Points, in no order, along strands that fork and pass close to each other.
(in the rows, 128 means zero)
Points whose rows are less than 107 apart are linked; no others are.
(330): [156  96 105 155 157 144 118 120 130 132  95 146  90 116 162 156 120 138
 122 113  79 120 172 122]
(85): [182  72  95  91 108 160 134 148 120 167 116 167 110  89 151 106 137 105
 118  99 123 155  99 146]
(701): [134 102 154 145 117 150 150 132 133 140 155 149  99  92 126 112 149 107
 140 122 143 137 117 158]
(211): [100 134 103 131 158  91 110  76 150  82 123 131 115 117 163 161  95 172
  84 165 115 171 119 129]
(644): [125 164 125 155 136  82 159 138 153  92 173 121 104 146 129 165 138 135
  73 142  84 115 115 175]
(863): [102 129  93 144 180 135 115 112 141 129  89 122 102 131 168 166  94 141
 135 121 101 136 174 102]
(14): [ 93 118 120 153 112 127 127 135  95 125 118  91 138 152  65 117 121 104
 185 145 141 125  79  84]
(785): [181 141 100 116 143 149 139 167 102 193 132 169 112 134 122 107 120 111
 153 145 126 113 109 109]
(571): [ 98 153 148 132 104 129 148 142 141 138 100 137 114 161 140 155 109 101
 116 111 116  59 186 117]
(64): [157  79 134  97 125  99  90  61 131  20 111 115 151 103 111 148 162 167
 111 151 112 165 133 124]
(314): [ 64 140 167 174 147  94 139 129 139 100 153 116 120 136 121 139 114 143
  99 176 130 133 123 154]
(586): [ 90 134 158 178 144  87 153 138 134 110 162 108 130 155  98 140 128 109
 140 163 141 140  97 127]
(711): [118  63  83  90 128 149  98  87 137 101 104 106 118  79 148 134 142 140
 105  79 135 179  81 153]
(803): [174 151 123 120 128 131 159 175 101 194 136 178 112 141 124 117 126 122
 132 119 104  75 161 103]
(546): [123  98 137 130 137 119 136 101 124 144 156 137 121 127 132 144  99 122
 158 114 137 149  62 125]
(293): [171 103 118 111  85 161 147 168  86 209 153 138 122 111 114  89 115 103
 125  82 133 109 110 133]
(416): [112 115 173 142 115 151 149 151 116 157 153 111 115 113  96 104 139  88
 180 112 166 133  94 142]
(248): [151  81  92 115  91 148 122 117 150  93  94 142 111  98 134 131 160  97
 110 129 125 142 111 137]
(372): [144 146  88 160 153 127 126 134 122 153  91 131 118 172 112 151 106  92
 151 143 120 108 128  96]
(654): [175 215 129 105 107 109 157 190  94 157 107 128 205 156  73  83 197 124
 195 108 129  82 195  86]
(337): [156 114 128 161 134 111 131 154  97 166 184 106 132 145  76  86 127 109
 150 127 150 161  46 137]
(189): [ 81 118 129  94 123 132 123 147 117 134 121  92 114 150 134 148  63 106
 130 109 103 102 140  68]
(281): [110 129 178 178 137 131 135  91 129 139 115 158 127 109 126 161 140 149
 139 108 119  88 194 159]
(562): [ 66 125 111 124 173 116 105 103 148 140  88 122 137 131 165 144  65 145
 118 152 118 153 174  84]
(561): [195 230 136  93 119 127 143 184 101 157 119 127 225 134  61  55 150 125
 191 112 151 112 208  81]
(227): [174 130 103 139 129 138 135 158 110 161 112 144  84 149 163 140 125 120
 116 113  87  87 170 110]
(686): [135 120 137 160 116 121 132 153  84 138 143  89 157 154  50  87 144 108
 186 124 150 139  63 117]
(170): [156 203 157 188 138 124 161 141 156 186 144 162 145 105 108 113 184 127
 147 125 174 118 174 157]
(810): [115 101 121 112 144 132 106  78 145  95 121 127  99 108 176 156  93 153
 119 136 126 162 100 126]
(652): [129 149 115 171 139 111 123 136 102 132  91 118 140 167  73 127 117  78
 180 155 127 113 112  92]
(296): [105  99  91  65 144 106  83  75 166  48 115 111 164  96 150 121 125 168
  93 162 127 209 135 118]
(868): [101 129 167 136 118 106 101  71 140  54 106 149 136 101 147 151 150 180
  78 164 125 128 152 172]
(55): [175 198 145 109 114 149 139 183  99 173 137 155 215 122  58  53 148 119
 198 138 182 129 159 103]
(866): [139 167 153 188 135 111 152 158 119 178 103 144 148 151  80 125 170 115
 190 143 139  90 155 124]
(332): [123 114 137 144  78 108 139 117 157  71 138 122 113 117 137 134 174 139
  90 156 140 138 108 171]
(726): [138 143 121 176 126 129 126 127 121 127 104 138  78 123 133 135 124 116
 122 167 137 117 126 149]
(219): [181 138 139 167 126 135 152 160 118 177 169 174 145 131  95  86 136 102
 122 160 162 147 121 148]
(447): [169  73  66 105 112 154 113 120 140 132 108 129 104  93 151 118 160 112
 108 104 133 164  73 147]
(323): [129 108  70 123 168 130 122 106 168 107 181  96 109 123 169 135 119 154
 119 111 135 193  61 155]
(724): [137  84 114  97 137 148 114  90 126 140 125 129  98 109 165 150  89 132
 151  92 123 148  94 112]
(339): [164 140  90 109 139 157 122 156 112 167 113 121 109 173 117 128 101  88
 157 108 130 106  87  91]
(66): [138 142 152 198 126  83 150 108 149 114 156 166 126 123 134 152 175 159
  88 131 118 121 148 192]
(856): [173 154 149  88  93 145 137 189  87 163 140 105 159 192  89  89 141 100
 170  76 138  67 116  97]
(920): [151 122 159 170  91 139 159 124 155 107 152 144 109  96 137 113 183 128
 120 147 152 142 137 181]
(650): [ 75 156 110 121 146  84 112 112 156  83 157 124 130 122 156 139  97 164
  57 187 108 142 102 141]
(677): [105 132 148 118  93 148 135 162 105 146 118  89 108 165 130 134  96  98
 134 110 125  78 140 103]
(879): [174  94 109  79  82 152 134 141 113 173 126 138 104 117 151 120 119 111
 104  63 112 114 106 136]
(35): [155 167 125 134 127  85 158 175 107 150 180 129 112 203 128 136 140 113
 111  99 111  58 149  81]
(284): [176 180 132  99 106 143 166 199  95 201 157 164 152 156 102  93 134 128
 144 129 127  73 176 104]
(322): [ 53 105 128  90 182 137  82  86 127 106 162  93 141  93 152 130  79 173
 109 118 132 182  82 139]
(232): [ 39 109 120  99 162 139 101 107 136 125 137 119 141 118 134 130  80 146
 133 144 139 147  78 101]
(268): [178 137 129 174 135 108 147 166 121 146 195 128 123 144 100  93 139 102
 108 155 133 150  76 150]
(759): [138 110 172 156 128 127 126  71 126  69 148 161 123  98 147 155 138 154
 108 134 109 138 137 165]
(77): [126 155 130 144  83 168 141 125 152 129  95 149 107 124 141 147 158 122
 117 114 126  68 177 143]
(515): [156 133 132 134 137  98 150 106 142 121 179 152 100 130 147 140 131 146
 123 140 125 144  65 149]
(442): [ 42  91 136  89 149 139 111 124 115 132 104 102 139 137 127 138  74 123
 160 132 118 129 117  74]
(641): [102  69  82  73 127 119  86  78 155  60 118  85 145  92 143 126 130 154
  88 120 135 206  89 146]
(196): [112 158 154 201 127  98 140  94 158 163 120 159 142 104 129 158 162 141
 116 113 148 100 172 195]
(362): [ 97 115 140 101 121 134  90  77 137  75  68 154 132 102 161 149 124 157
  93 164 118 131 157 127]
(162): [ 99  99 114 117 110 156 106 139 127 130  91  89  91 105 152 119 119 114
 103 133 159 149  80 148]
(271): [108  73  95  45 124 176  96 107 150  93  87 101 125 112 176 157 107 119
  99  90 111 142 133 119]
(636): [118 132  98 130 157 102 133 119 150  99 180 103  99 135 149 157 105 149
 105 134 115 159  59 147]
(394): [144 127 108 123 126  70 134 124 168  55 153 117 115 137 151 158 158 146
  60 143  78 157 111 159]
(133): [164 126 171 161 122 148 139  79 119 118 143 173 121  79 139 140 147 155
 136 111 112 104 185 163]
(707): [ 81 114 170 156 162 129 120 106 119 119  95 144 113 122 132 172 112 133
 131 139 106  97 187 138]
(851): [173 163 144 136 116 137 159 166  97 184 166 175 173 134  65  67 135 111
 169 148 172 132 121 129]
(922): [108  95 125  68 118 164  97 102 137  90  81 133 124 120 177 156 102 141
 102 126 101 114 162 110]
(632): [ 89 111 108  77 138 123  78  96 157  87  80 137 150  85 177 107 109 156
  84 181 122 180 153 111]
(46): [132 140 126 203 170  64 130 121 134 144 127 150 119 139 127 160 153 146
  92 136 121 119 120 178]
(273): [154 180 160 163 118 156 164 163 130 182 127 145 137 125  99 104 158 106
 168 122 152  93 181 125]
(321): [164 178 141 115  87 109 151 182 109 138 167 101 143 214 100 111 138 100
 138  92 128  55 146  78]
(492): [187 173 134  79  95 130 151 197  82 153 138 129 194 174  75  77 175 112
 191 103 124  77 149  85]
(536): [100 132 150 157 129  95 159 147 118 160  93 132 139 166 115 165 126 103
 151  98 101  70 191 101]
(224): [ 77 111 126  85 163 153  94 107 135 134 116  95 142 133 181 136  47 149
 128 121 110 163 182  78]
(840): [ 75 123 144 164 136 131 124 120 129 124 118 128 105 127 127 146 101 143
 123 164 135 119 143 123]
(496): [145  64 113 113 120 143 100  87 155  55 108 134 137  99 134 147 163 145
 111 136 114 166 133 136]
(104): [101 111 123 101 104  80 123 109 167  27 135 111 126 119 126 138 163 153
  62 173 114 154 120 151]
(702): [144 145 159 101  90 153 148 178 107 168 135  97 110 159 118 109 124  93
 164  91 148  80 122 112]
(257): [130 158 168 133 104 149 163 162 111 176 139 111 132 124  86  99 155 100
 208 110 161 107 125 112]
(56): [ 75  87  97  59 167 176  73  93 145 109 110  86 162  95 176 120  89 153
  97  83 132 200 129 134]
(874): [117 174 171 187 140  91 142 130 131 139 126 132 140 160  84 137 154 122
 164 158 161 111 124 138]
(305): [140 123 100 128 109 167 114 148 124 130  91 102  76 135 154 122 113 108
 120 133 131 120 111 129]
(648): [ 81 111 115  73 176 155  68  70 133  89 148  82 172  86 177 102  95 178
 100 118 148 216 120 151]

Follow the links from the first point to the second, and from the first to the third. Name the last point that the two ways share.
(162); (851); (394): (257)
(227); (536); (442): (677)
(332); (362); (648): (257)
(677); (759); (162): (840)

A fork is a point with three links. Follow the links from the first point to the second and name the forks in between, in order.
(66); (293): (281) > (362) > (447)
(920); (284): (257) > (702) > (856) > (803)
(416); (711): (257) > (273) > (840) > (281) > (362)
(863); (586): (803) > (856) > (702) > (257) > (273)
(330); (856): (803)
(55); (170): (856) > (702) > (257) > (273)
(922); (322): (362) > (281) > (840) > (273) > (257) > (702) > (677)
(219); (701): (856) > (702) > (257)
(707); (711): (281) > (362)
(442); (726): (677) > (702) > (257) > (273) > (840)
